Points, in no order, along strands that fork, close into loops and pass close to each other.
In the rows, zero is written as 128.
Points whose rows are less than 115 apart are linked; no others are. Some points are linked to none.
q457: [106 119  94 129 100 135 139 140 129 169 105 169 208 172  88 132  75 113
 110 157 150 163  85  90 113 157 119 113  95 144 104 173  78 162  91 110
  90 134]
q203: [ 70  98 106 116 148 138  75 161 119 102 165 117 126 131 105 148 130 116
 127 116 171 127 116 132 107 131 136 151 115 162  98 160 152 114 119 120
 125 136]
q572: [100  56 136 102 165 152  82 107 143  75 168  91 155 108  73 142 164  36
 110  90 182 139 119 141 120 124  92 140 170 184 103 102 187 100 132 125
 157 101]
q44: [236 192 161 152 117 118 143 112 161 159 103 161 126 101 166 104 110 136
 188  99  62  99 162  98 139 108 120 113 138  83 168 120 113 156 159 173
 133 147]
q61: [112 130 105 130 111 101  88 135 122 173 177 131 130 155 111 113  59 141
 141 135 177 100 146 106 102 140 144 166  74 156 126 178  90 147 121 126
 127 147]
q957: [109 113 148 123 139 170 157 131 133 116 117  98  78 125 146 174 166 117
  78 166 120 142  98 158 179 129 109  71 162 114 116  61 120 125 142 124
 176 112]
q924: [111 143 128 110 151 144 189 123 167  95  92 144 156 108 124 141 149  74
 106 128 127 155 137  91  88  70 139 118 167 132 105 117 184 109 129 102
  89 117]
q392: [171 174 143 146 132 116 132 109 159 166 161 120  93  94 194 102 111 156
 184 119  88 103 186 110 148  98 149 116 101  94 151 132 107 170 177 175
 159 174]
q807: [108 108 127  96 117 146 112 135 116 144  97 130 180 172  51 157 117  96
  84 122 150 121  83 144 146 169  65 106 108 167 101 168 113 169 120 151
 144 132]
q353: [133 107 108 128 110 147  80 132 106 159 157 146 116 154  99 131 107 114
 138 116 133 112 108 158 154 176  53  99 108 146 153 140  67 178 141 190
 171 121]
q818: [167 140 150 131 105 122 176 126 116 157  81 175 146 172 112 130 113 178
 117 129  89 147 120 147 139 168 146 130 116  97 138 149  86 126  83 107
 106  96]
q48: [180 146 158 156 112  74  79  88  76 161 124 136 117 132 105  81 190 182
 173  79 105 114 167 198 122 140 117 194 108 134 162 175 142  95 109 163
 163 137]
q735: [ 49  88  91 152 141 160 106 177 120  94 144  98  87 125 161 181 131 144
 103 158 140 147  97 132 144 159 184 105 112 106 106  95 108  99 106  94
 101 133]
q151: [116 148 130 121 145 110 149 138 141  89 131 117 132 116 137 128 139 117
 138 108 133 119 144 118  96  84 148 169 143 153 117 152 191 110 132 101
  99 135]
q356: [191 152 167 150 121 126 159 117 133 167 103 135 115 182 137 158 109 192
 146 108  91 113 174 146 147 175 148 165  91 114 139 222  94 120  72 141
 120 123]
q792: [ 93 120 108 120 127 128 151 126 145  77  98 162 179 100 113 111 137  66
 122 122 143 164 134  77  66  84 152 125 164 133 122 106 170 112 128  89
  70 116]
q19: [138 145 142 123 144 125 222 121 151  93  79 147 119 120 159 137 128 141
 105 120  87 162 146 126 120  92 186 106 141  96 122  92 157  74 117  63
  84  71]
q647: [189 179 189 118 154 131 207 119 174 105  81 126 127 114 141 149 152 107
 115 102  80 102 152 107 115  85 148 101 161 109 133 119 189 105 147 122
 122  97]
q298: [ 71  90  65 125 114 150 123 141 132 116  91 163 194 123  95 114 113  69
  89 167 152 187  65  87 111 147 113  90 132 120 109 109 103 146 107 111
  90 141]
q95: [188 128 136 125 104 139 120 107 120 146  89 138 122 139 118 103 146 119
 119 131  87 126  92 141 166 161  59  90 159  89 161  81  97 176 149 169
 147 118]
q292: [183 171 127 151  92  86  93  81 131 185 144 151 128 112 152  77 101 135
 176 124  87 104 176 115 125 150  99 158  99 117 171 131  75 174 151 174
 150 153]
q178: [114 135 108 123 114 137 160 145 140 142 115 164 189 150 103 145  89 111
 116 149 137 139 120  70 102 134 134 126 101 154  93 169 105 148 107 119
  99 130]
q736: [128 146 124 114 147 141 156 140 166  77 141 119 125  82 176 108 131  85
 144 144 125 133 132  71 120  69 158  92 175 107 110  77 183 129 178 114
  92 154]
q569: [ 93 102 104 153 112 150 147 154 104 142  94 126 109 147 147 153 141 182
  93 179 131 197  86 163 151 172 178  98 137  97 114  98  99  77  61  65
 103 108]
q346: [ 84 108 118 108 148 127 100 159 129 105 160 117 169 131  97 143 119  78
 117 123 180 121 122  98  83 118 124 167 103 178  88 171 163 119 131 119
 104 161]
q207: [108 135 160 138 143 171 166 139 115 135 152 100  72 149 172 183 129 194
 113 145 103 127 146 168 189 168 135  99  98 118 102 147  97 129 119 141
 172 127]
q899: [170 128  97 131  80 109 101  97  84 160  98 180 144 138 107  73 105 129
 137 139 108 135  95 140 148 171  89 119 128  92 175  97  65 175 119 162
 128 135]
q997: [ 89  98 110 123 147 167 144 152 146  99 130 108 138 119 124 156 149  90
  92 144 143 144 102  93 134 114 108  86 156 138  91  99 145 143 142 121
 128 136]
q695: [112 111 138  83 163 126 171  98 147 108  75  83 120  96 148 121 179  83
 121 117 145 133 153 151 107  84 137 139 197 121 127  62 203  63 121  67
 124  84]
q746: [137 163 142 122 138 109 163 125 134 127 137 123  83 115 191 119 127 194
 151 111  97 118 177 135 124 108 178 157 113 103 145 153 141 110 140 120
 133 142]
q556: [139 155 131 145 102 118 157 136 160 162 147 154 156 157 140 112  62 139
 153 132 134 123 146  72 111 119 166 154  84 134 117 192  78 142  99 109
  84 130]
q125: [200 170 182 134 144 124 202 138 185 103  75 151 157 114 123 152 137 112
 131  88  93 105 142  84 114  79 137 111 122 118 132 155 171 117 147 134
 120 110]
q472: [141 156 174 118 160 138 195 147 178 112 114 105 152 134 124 161 154  97
 123 105 136 110 150  95 109  83 138 136 128 160  93 185 192 119 144 121
 124 127]
q603: [ 84 113 100 126 149 124 104 159 123 112 175 111  65 114 181 132 115 170
 146 131 137 111 147 133 130 118 173 137 111 118 131 120 138 117 146 121
 117 158]
q492: [135 127  63 145  95 116 140 135 112 110 104 186 157 108 148  81  92 112
 140 156 112 165  82  85 108 128 161 122 138  93 147  74 112 124 132  93
  54 125]
q599: [ 77 138 117 134 174 137 141 157 154 122 190  93  72 113 206 146  97 189
 147 135 120 117 165 117 133 102 198 137 100 119 113 144 143 128 130 109
 121 173]
q637: [ 74  70  77 113 103 138 103 134 121 131  94 170 200 132  71 108 123  77
  91 144 146 166  50 123 125 163  79  90 131 142 124 109  83 158 118 126
 112 127]
q660: [155 135 177 122 129  92 121 124 109 139  94  98 151 158  65 124 185 135
 113  91 133 105 131 181 130 132 108 186 126 173 125 188 178  93  91 141
 152 109]
q932: [132 113 138 102 146 119  94 110  95 112 114 110 103 119 113 118 178 137
 131 108 150 125 130 196 118 102 138 160 161 143 141  99 179  79 116 105
 142 104]
q476: [117 135 154 130 155 132 116 114  85 124 140  99  58 137 143 152 185 196
 123 114 122 114 168 206 156 135 133 134 135 125 150 131 144  91 119 138
 171 110]
q903: [106 140  84 148 108 121 108 152 161 156 189 128 123 110 179 110  38 154
 153 158 153 115 148  65 113 138 186 137  88 122 135 128  80 132 121 108
  78 164]
q573: [130 135 117 142 115 119 118 131 147 176 190 114  99 159 168  96  77 191
 174 133 130 121 183 110 113 132 186 182  84 133 149 191  81 123  87 107
 108 155]
q193: [103 141 153 106 178 125 158 149 160  87 154  91 127 117 141 146 147 100
 121  99 140 106 157 110 102  77 136 145 136 166  99 165 208 123 156 123
 119 144]
q631: [ 30  96  78 149 141 155  94 186 139  94 144 108 116 109 148 180 122  92
 105 166 153 151  89  84 136 157 169 104 110 115  94 109 101 117 129  96
  97 152]
q960: [143 144  96 141  98 117 143 134 144 150 155 152 132 138 165  97  52 151
 163 151 124 122 151  72 103 125 181 152 107 115 131 148  92 134 120 109
  80 138]
q3: [118 127 109 147 107 136 119 123  77 142 129 149 102 157 128 123 128 172
 127 153 111 146 107 167 164 177 120 117 109 103 141 120  71 145 115 149
 145 125]
q222: [ 77 104 122 105 179 122  90 135 152  53 162  82  90  72 150 134 158  83
 129 105 164 123 132 121 111  97 159 139 159 129 132  73 202 103 165 120
 105 139]
q460: [ 91 137  89 147 101 126  95 146 149 167 206 114 142 126 142 118  41 143
 157 158 176  94 154  70 109 135 149 142  67 153 119 155  78 153 126 124
 120 166]
q664: [116 111  88 149 114 125  76 134  85 132 170 145  90 151 139 121 118 151
 136 155 132 128 116 150 144 170 116 108 103 104 147 104  73 155 137 150
 150 133]
q464: [ 79 108 108 123 125 152 139 149 145 120 135 140 177 140  96 154 113  98
 104 132 161 145 124  81  86 119 131 143 114 169  79 177 151 122 114 110
  98 142]
q276: [161 144 113 146  78  99  74  88 110 189 153 156 139 117 132  75  78 127
 157 138 117 106 151 111 133 158  95 124  96 101 174 113  50 182 146 176
 155 140]
q446: [122 130  75 137 103 128 156 133 133  93  90 168 169  93 140 105 120  69
 116 156 120 171  79  70  99 110 152  99 161  99 126  66 129 127 143 103
  62 127]
q435: [140 171 152 140 131 123 141 131 160 160 173 113 102 103 188 115  84 159
 177 128 122  89 180  95 135 101 152 131  92 118 125 154 124 158 157 152
 143 176]
q170: [113 159 147 129 169 145 159 139 155 114 166  96  71  95 200 140 122 189
 158 124  97 111 181 125 139  83 169 131 122 114 136 150 166 140 156 123
 146 159]
q210: [114 136 131 142 123 147 182 132 148  99  99 107  95 108 178 138 146 129
  97 179  90 154  98 132 164 105 153  73 173  87 118  51 134 107 146  86
 119 129]
q814: [142 160 176 136 151 185 201 150 151 132 103 105 127 141 131 204 131 130
 105 155  96 122 128 116 172 144 110  70 127 113  81 147 130 145 124 140
 155 130]
q806: [102 117 146 125 150 108  98 133  93 121 162 102  88 148 110 143 168 173
 130 104 155  96 157 189 119 121 144 178 112 174 112 179 161  90 116 130
 156 126]
q172: [174 180 148 162 109 108 160 125 173 160 133 139 137 145 142 119  74 144
 164 117 115 102 160  71 118 112 161 141  80 132 125 189 104 147 129 137
 111 138]
q241: [132 127  82 152  65  95  62  92 114 191 187 154 137 126 157  73  60 153
 162 158 123 118 166 115 127 178 130 119  82 115 175 104  22 164 126 163
 145 151]
q867: [ 97 119 119 110 168 141 117 147 164  68 163  92  99  68 164 130 144  83
 128 134 146 122 133  85 112  72 141 107 166 119 120  80 195 122 178 118
 110 159]
q808: [121  82 109 118 128 137  67 149 124 125 184 137 147 111 103 104 103  47
 126 120 175 133  73 100 128 141  61  86 141 160 128  96 108 171 168 156
 138 133]
q271: [207 183 155 151 109 120 162 107 143 140  96 167 123 132 155 118  99 158
 150 120  71 111 144 115 134 128 128 128 125  87 153 138 103 160 136 151
 123 130]
q767: [193 133 120 129  98  93  68  76  81 142 135 172 128  89 126  33 151 135
 159 103  94 128 123 167 124 142  87 151 156  88 188  80  99 148 148 170
 143 121]
q344: [135 156 197 101 162 133 202 125 145 128  91 100 107 148 144 182 158 150
  94 113  88 107 171 155 135 110 134 128 146 132 118 152 170 112 126 125
 138 109]
q681: [110 131 122 131 128 148 163 137 132 126 139 129 112 140 163 149 108 175
 117 159 104 141 119 119 142 131 162 123 127 105 105 121 106 139 116 105
 112 134]
q439: [100 135 118 142 124 177 174 146 143 138 101 132 157 143 120 162 121 113
 109 171 120 166  98 103 157 140 114  67 124 111  81 129  95 148 121 124
 128 145]
q338: [ 99  80 104 105 131 128  75 139 108 106 156 138 160 125  83 124 119  67
 112 105 175 133  78 124 123 135  73 120 130 171 122 119 122 155 137 141
 126 131]
q412: [119 125 113 131 114 118  99 148 122 169 153 126 153 180  95 115  84 144
 138 126 168 108 136 112  97 139 143 187  81 168 111 221 105 124  96 110
 107 138]
q604: [112  76 154  78 175 152 140  97 135 118  87  79 128 111 101 139 184  83
 112 132 165 143 134 172 125 122 103 133 190 137 121  81 184  93 119 106
 169  71]
q56: [145 161 135 115 158 119 172 141 163  85 145 128 139  76 158 100 127  81
 161 113 123 139 153  71  99  50 160 116 164 128 127 111 195 131 175 112
  95 145]
q59: [167 150 144 114 121 144 123 133 145 165 127 138 166 140  92 129 103  87
 133 135 137 110 104  93 147 153  63  95 120 134 121 151 110 195 148 180
 143 142]
q375: [164 159 155 144 130 102 162 127 140 131 107 130 109 147 143 126 117 186
 153  97  91 117 165 136 123 120 173 176 109 124 132 185 137 102 113 116
 124 116]
q141: [127 131 137 130 113 115 120 145 127 167 115 129 184 208  58 128 100 127
 123 110 159 123 114 119  96 142 114 189  81 176 101 236 115 127  80 115
 120 138]
q416: [ 78 104 114 129 151 126  64 159  92 120 181 107 101 154 104 157 142 150
 118 101 180 110 119 164 116 133 141 158 104 171 101 165 149  79 106 123
 139 131]
q80: [193 156 162 161 108 103 163 116 140 157 117 127 110 182 133 121 122 183
 158  92  96 127 176 135 116 141 161 179  84 110 154 217 118 104  81 127
 115 106]
q445: [124 120 140 119 139 158 169 131 144  99 116  90 100 113 163 144 161 104
  95 168 110 143 101 135 159 113 119  77 193  97 117  45 141 136 166 114
 146 114]
q385: [114 135 168 101 154 138 147 113 115 117 120  79  81 119 150 147 181 172
 113 111 124  99 165 200 146 103 141 139 157 128 146 110 177 100 136 128
 163  99]
q912: [132 135 152 127 122 155 164 120 114 130  90 119 100 134 146 151 149 150
  88 159  91 143 104 165 177 164 107  82 147  97 136  68 105 135 128 124
 164 106]
q380: [109 126  72 137  96 127  80 158 124 140 184 150 131 105 143 113  68  93
 135 167 166 122  90  72 147 142  98  91  86 130 124  96  80 162 167 141
 127 163]
q397: [105 148  84 143 114 132  94 153 136 155 195 123 132 110 158 124  56 122
 152 163 175 101 135  65 140 124 115 102  83 146 113 120  90 150 163 141
 134 173]
q259: [184 170 142 141  99 119 172 113 120 135  90 168 132 141 132 123 107 161
 131 122  79 135 140 128 137 142 137 128 125  88 147 115 106 134 116 113
 104 100]
q616: [105 113  92 145 120 141 113 157 135  81 146 117  93  76 174 128 139  79
 125 166 120 142  74  96 146 114 127  78 171  99 132  43 112 144 177 120
 126 150]
q53: [195 145 135 125  85 112 124  97 102 148  68 166 142 144 106  89 125 140
 111 138  80 141  93 163 157 175  71 110 139  73 182  92  95 173 123 166
 140 112]
q750: [ 92  90 120 108 145 141  81 123  86 113 130 119 123 154  81 161 174 131
 108 125 188 121 112 191 133 139 108 128 140 170 124 118 143  98 102 118
 161 104]
q46: [130 139  93 135 106 113 134 128 134 134 145 162 148 125 142 106  79 132
 144 158 134 125 120  88 108 119 143 134 113 119 125 126 101 153 135 119
  95 144]
q511: [160 129 129 134 113  88  73  92  66 148 152 155 100 127 119  72 168 168
 162  94 118 119 150 186 124 136 114 171 116 123 168 138 112 112 119 157
 160 132]
q645: [114  92 149  86 174 146 141  98 152  90 116  70 119  99 133 124 179  70
 112 110 154 135 147 147 123  95 120 140 193 147 123  77 203  97 144 110
 143 103]
q777: [149 116  95 160 111 112  92  99  61 154 144 154  80 127 156  86 162 227
 148 144 114 157 146 179 142 159 191 135 131  82 160 119  94  96  89 112
 110 116]
q509: [160 144 160 135 123 127 174 144 149 156  78 128 164 198  90 181 108 141
 118 102 108 112 130 115 116 145 132 147  95 155 108 228 122 125  81 130
 119 107]
q381: [168 108 155 131 137 108  71  99  99 116 164 127  88  91 132  79 167 133
 157  84 114 116 139 167 132 119  91 153 162 117 161  87 142 149 163 160
 165 112]
q209: [156 196 154 155 132 111 148 152 183 166 157 103 129 129 168 125  77 152
 183 115 120  84 198  82 123  87 161 142  86 136 126 194 122 158 149 151
 145 166]
q751: [169 115 177 129 154  76  85  99 141 113 191  95 104  62 145  55 151 119
 188  74  96 104 164 130 107  80 111 182 153 143 158 136 178 140 186 162
 153 145]
q58: [ 93  98  94 149 123 155 103 156 125 102 155 115  85 124 149 156 138  91
 109 150 134 137  66 113 166 139 115  83 143 126 127  58 106 134 158 139
 147 136]
q875: [157 146 158 148 126 126 137  97 128 174 135 123  99 165 165 135 119 202
 147 116  86 108 183 152 154 176 139 155  88 104 141 190  80 133 102 151
 155 139]
q336: [163 134 150 126 121 138 166 130 121 153  65 162 166 183  87 157 113 149
 107 114 100 141 128 132 129 159 127 144 106 127 114 192 107 121  85 123
 118  92]
q993: [120 137 117 129 137 102 109 125 117 115 162 116  94 120 164 112 133 195
 153 110 129 115 153 140 110 113 159 169 120 118 138 142 142 114 134 123
 119 149]
q449: [ 94  75 131 101 179 110  66 114 140  56 167  77 115  79 104 115 155  47
 150 101 174 136 128 133 111 107 146 166 177 142 135  80 214  78 145 104
 105 132]
q588: [133 134 153 139 132 164 164 128 121 155 127 114 102 176 133 178 115 199
 115 144  92 134 146 165 175 180 143 118  98 113 111 168  88 123  84 125
 135 120]
q357: [124 137 121 110 109 138 128 132 122 165  96 161 186 176  58 145  94 117
 108 129 137 133  92 122 131 176  90 124  99 157 105 176  85 163 102 139
 125 140]
q169: [ 65  86  65 138 109 151 105 138 147  96  94 140 162  90 115 128 124  55
  85 172 147 175  67  86 106 138 132  87 152 102 118  74 109 124 127 106
  88 144]
q486: [105 115  67 148  76 101  50 118 118 174 207 146 127 115 141  86  40 147
 160 157 157 109 136 106 114 169 143 138  68 132 169 111  47 145 128 142
 132 153]
q432: [152 134 143 120 137 112  87  89  73 144 124 118  76 125 114 119 204 186
 137 108 131 105 157 221 146 125 123 147 131 145 159 118 146  85 118 143
 167 102]
q493: [122  96 104 147 112 148 138 125  76 157  93 142 120 166 115 133 158 201
 102 170 140 186  92 185 150 180 169 113 137 101 127 110 101  75  55  92
  91 102]
q627: [105 112  64 156 100 109  59 129  96 160 193 158  90 134 153 117  67 138
 156 138 155 102 131 139 137 169 112 112  84 132 163 115  46 146 132 154
 160 142]
q949: [108  83  66 145  95 128  69 117  66 133  92 173 144 155  89 102 158 149
 115 160 161 171  47 190 158 172 130  90 135 118 168  79  72 112  96 120
 124 110]
q79: [ 85  78 132 106 141 137 117 108 134  99  79 117 180 127  64 136 158  74
 100 109 172 143 139 144  74 114 122 163 157 169 104 139 183  70  78 103
 129 102]
q97: [132 126 120 137 127 126 167 137 113 124 122 151 105 152 159 128 116 199
 138 137 111 173 127 147 124 136 206 132 140  94 125 113 125  65  75  70
  77  90]
q587: [178 143 191 129 126 103 156 125 140 131  60 114 161 167  76 153 163 117
 111  87 113 115 135 152 117 136 114 169 131 157 128 192 181  98  94 134
 137  86]
q267: [122 142 129 114 143 124 208 125 169  73  85 137 143 111 139 142 141 104
 113 108 119 143 153 107  80  62 178 114 144 120 111 106 177  80 128  68
  86  91]
q710: [174 131 120 132  84  90  80  95  77 143 117 195 143 107 114  41  98 135
 157 129 102 126 115 148 119 154  92 157 143  99 177  91  88 168 145 163
 124 126]
q946: [ 89  86  99 104 110 129 100 128 107 124  73 165 186 150  70 121 141 116
  84 142 157 170  66 156 129 150  99 102 141 138 117 110 107 133  94 112
 118 109]
q800: [180 140 174 144 120  98  86  77  75 157  96 130 102 133  93 101 209 175
 135  86 119 109 152 215 146 139 108 156 133 148 167 153 144  89 105 165
 172 101]
q888: [126 118  96 127 118 123 152 141 143 101 112 168 192  93 118  96 120  57
 128 135 137 165 102  57  89  99 128 110 156 119 125 106 138 138 142 119
  68 133]
q106: [143 144 159 133 107 113 142 143 130 157  94 115 165 195  77 147 112 135
 129 103 122 104 133 122 108 151 110 176  82 179 106 241 126 133  97 136
 144 131]
q17: [120 126 184  83 169 141 192 116 144 116  98  70 100 130 150 182 179 134
  96 126 123 117 167 178 131 103 128 124 163 132 118 112 188 103 135 112
 162  78]
q973: [123 147 169 132 148 176 180 139 136 133 127  92  83 143 151 192 147 161
  97 151 103 109 139 151 180 141 115  81 127 118  92 126 127 142 134 143
 161 137]
q319: [231 166 183 148 124 102 188 124 170 117  64 142 139 132 127 164 139 135
 131  77  79 101 146 101 121  99 113 135 117 125 151 160 172 120 125 141
 130  97]
q705: [108 131  85 145 109 131 135 149 130  95 124 136 131  84 168 115 128  99
 118 178 118 153  86  89 132 118 160  97 153 102 113  58 130 126 163 106
  83 155]
q498: [112 147 124 146 135 149 208 131 145 113  83 125 109 117 166 154 140 147
 102 155  87 173 124 127 144 115 171  86 163  98 110  71 130  94 111  65
 101  99]
q84: [104 124 138 106 154 153 166 127 159 101 116 109 142 114 128 160 151 104
 101 135 133 132 133 103 122  92 122 109 161 138  99 120 173 127 137 108
 126 124]
q418: [195 186 150 149 112  94 114  91 154 175 135 138 130  98 191 102 102 136
 181 110  86  94 187 104 125 121 113 130 105  83 176 129  95 161 162 184
 155 163]
q313: [132 129 160 110 149 156 161 130 136 140  93 110 151 154  96 181 141 120
  91 131 125 113 126 136 138 141  96 120 131 149  91 166 132 139 119 138
 143 117]
q409: [ 74  99 137 118 165 132 136 127 157  77 118 106 179 114  80 144 152  65
 107 103 174 145 146 116  61  95 129 172 140 187  93 159 205  80 103  92
 105 133]
q877: [101  81 119 128 144 167 106 149 151  89 151  97 109 117 130 145 152  59
 100 147 149 152  81 100 155 125  93  61 167 142 113  59 126 149 172 134
 148 136]
q407: [131 135 141 116 142 143 125 134 118 132 154 109 101 148 128 147 137 149
 123 121 122 102 137 141 148 127 103 136 114 141 116 153 131 150 144 163
 165 130]
q702: [173 109 172 130 143  96  70  97 121 128 188 110 104  88 131  75 153 128
 165  71 104 100 152 149 124 111  91 169 138 140 158 130 140 158 182 185
 174 141]
q542: [146 139 159 107 142 105 138 104 111 111 115  94  99 114 137 113 174 153
 132 103 112 103 157 173 126  99 130 158 171 143 147 112 183 110 137 133
 146  96]
q711: [158 173 157 120 164  97 162 144 158 100 155 119 116  68 170  90 112 109
 171  98 122 114 160  90 107  45 148 145 133 142 134 159 195 129 179 134
 118 156]
q494: [ 99  90  85 123 110 123  70 123  73 133 107 175 156 154  79 115 145 139
 107 144 163 155  54 171 127 162 107 112 121 136 134  93 106 124 105 120
 119 107]
q7: [128 101 120 101 119 142  82 137 105 144 121 150 145 178  63 134 131 103
 108 107 145 127  77 157 148 179  50 105 118 154 136 141  86 163 127 166
 171 114]
q817: [ 57  75  74 120 132 146  63 150 113 103 145 144 141 123  87 153 126  68
 104 134 161 144  66 119 114 143 107 102 130 139 121  97 115 121 127 126
 111 137]
q40: [131  94 173  87 153 123 143  96 118 121  80  80 140 139  76 147 188  85
 105 106 170 122 142 172 130 115  98 157 175 165 115 126 192  89 112 110
 171  76]
q135: [145 163 128 139 122 141 174 153 137 126 138 130 119  96 174 116 113 127
 146 153 102 133 113  88 149  94 141  76 145  87 119  85 128 151 167 127
 127 155]
q323: [127 128 102 120 107 115  86 151 134 149 166 150 160 102 118 100  84  72
 142 154 169 124  87  83 129 118  77 100 122 145 126 101 104 172 162 150
 136 150]
q516: [186 120 140 127 115 109  85  89 103 132 153 141 112  84 127  57 146 126
 151 108  94 120 117 141 142 140  85 137 160  95 165  72 113 166 176 173
 149 122]
q577: [132 117 114 135 119 101  51 111  78 146 176 151 102 132 104 100 132 147
 163 100 135 109 141 171 127 143 110 163 105 143 153 135  96 127 131 163
 162 131]
q436: [ 57 110 122 107 160 119 110 146 145  72 158 104 154 115  97 147 139  64
 121 102 182 137 144 104  84 100 132 175 131 180  86 164 201 105 131 105
  92 163]
q773: [137 166 181 127 157 142 194 142 165 119 111 101 120 137 152 186 138 149
 127 111 107 102 158 122 140 100 141 122 126 130 107 177 168 129 143 129
 131 129]
q775: [ 40  77  74 143 126 162  89 172 129  94 133 129 150 107 107 150 130  62
  92 154 163 151  76  91 108 146 140 104 115 118 106 103 121 126 130 110
  82 158]
q618: [102 109 138  98 132 135 137 109 124 112  73 129 194 144  58 145 167  95
  96 117 156 139 119 149  95 122 100 142 147 165 109 157 165 114  97 113
 131 100]
q529: [147 128 127 127 111 120  83 110 102 150 157 146 110 129 112 108 124 125
 145 113 121  95 136 151 149 145  74 133 100 128 155 127  86 169 156 181
 174 141]
q544: [131 111 100 134 102 124 134 118  72 140 104 155 129 153 123 127 130 183
 116 161 119 163  97 172 150 172 147 116 125  95 144 109  78 114  92 104
 117 105]
q700: [139 158  99 121 113 128 132 143 139 148 142 150 167 115 122 104  78  86
 150 160 146 124 115  74 124 115 106 106 122 125 118 121  95 162 153 150
 108 161]
q228: [111 136  60 153  85 101  75 130 154 172 202 134 120  85 174  82  33 158
 159 164 152 112 146  73 114 144 169 126  83 109 166 100  52 152 136 126
 108 156]
q760: [ 77 100  89 158 121 156 123 160  93 111 134 121  97 142 148 164 137 158
 102 168 132 167  92 163 162 171 169  98 119 106 119  94 103  89  94  88
 121 123]
q682: [156 154 151 117 144  76 126 125 151 113 168 106 112  71 171  70 132 133
 175  82 102 101 180 120 102  63 135 182 126 148 156 149 171 144 179 147
 140 161]
q708: [113 108 153  91 140 152 133 112 130 115 106 106 144 145  89 161 170 100
  84 115 148 124 129 161 130 131  90 140 157 156 108 134 163 124 114 138
 159 108]
q237: [202 154 187 126 124 103 170 115 151 116  52 140 161 140  83 144 154 107
 110  71  93 116 135 125 103 108 104 157 140 133 148 161 192 106 108 136
 124  77]
q142: [113 122 153 131 146 188 171 141 142 145 103 117 155 158 105 199 139 121
  83 153 117 132 107 110 174 142  98  71 131 129  76 146 115 161 129 133
 150 140]
q417: [112 110 127 100 139 121 112  99 116 108  98 109 115  98 135 114 181 107
 129 132 149 135 133 178 114  95 144 137 185 116 148  51 184  71 124  87
 131  95]
q155: [141 136 173 119 147  98 108 121 106 126 125  80 106 145  94 137 195 156
 135  95 155 102 149 194 127 116 114 189 122 184 127 173 191  91 109 138
 167 108]
q191: [162 138 129 128 118 151 134 136 113 143 115 125  97 137 129 138 140 145
 111 147  99 133 107 146 175 153  82  87 143  90 144  89  94 178 143 155
 159 122]
q718: [129 143 129 132 123 152 163 138 121 141 107 145 134 157 128 155  98 151
 117 167 105 140 118 119 159 154 127 106 113 117  99 131  93 157 113 131
 128 132]

How many points has the smallest loop of links through each point below? Write - if it is on no loop.
q409 -> 28
q903 -> 8
q569 -> 20
q170 -> 5
q271 -> 18
q705 -> 10

A tip is a point with one link. Name the tips that can be reached along the links from each point below, in the order of the rows.
q381 -> q492, q449
q476 -> q151, q647, q681, q588
q493 -> q949
q603 -> q875

A piece is all that can be reached along the links. How many separate loops has the piece of each point below (a circle has one, a figure eight two, a Y none), and how many tips (points with one link)?
q125 -> loops 1, tips 4
q397 -> loops 4, tips 1
q603 -> loops 1, tips 1
q222 -> loops 1, tips 2

Name the points in between on the shortest way along the links from the first point to the second, in order.
q209 / q338 -> q172 q556 q960 q46 q700 q323 q808
q259 / q46 -> q271 q44 q418 q392 q435 q209 q172 q556 q960
q912 / q888 -> q957 q445 q210 q498 q19 q267 q924 q792
q695 / q587 -> q645 q604 q40 q708 q618 q79 q409 q436 q346 q203 q416 q806 q155 q660
q773 / q588 -> q344 q17 q385 q542 q932 q417 q695 q645 q604 q40 q708 q313 q142 q814 q973 q207
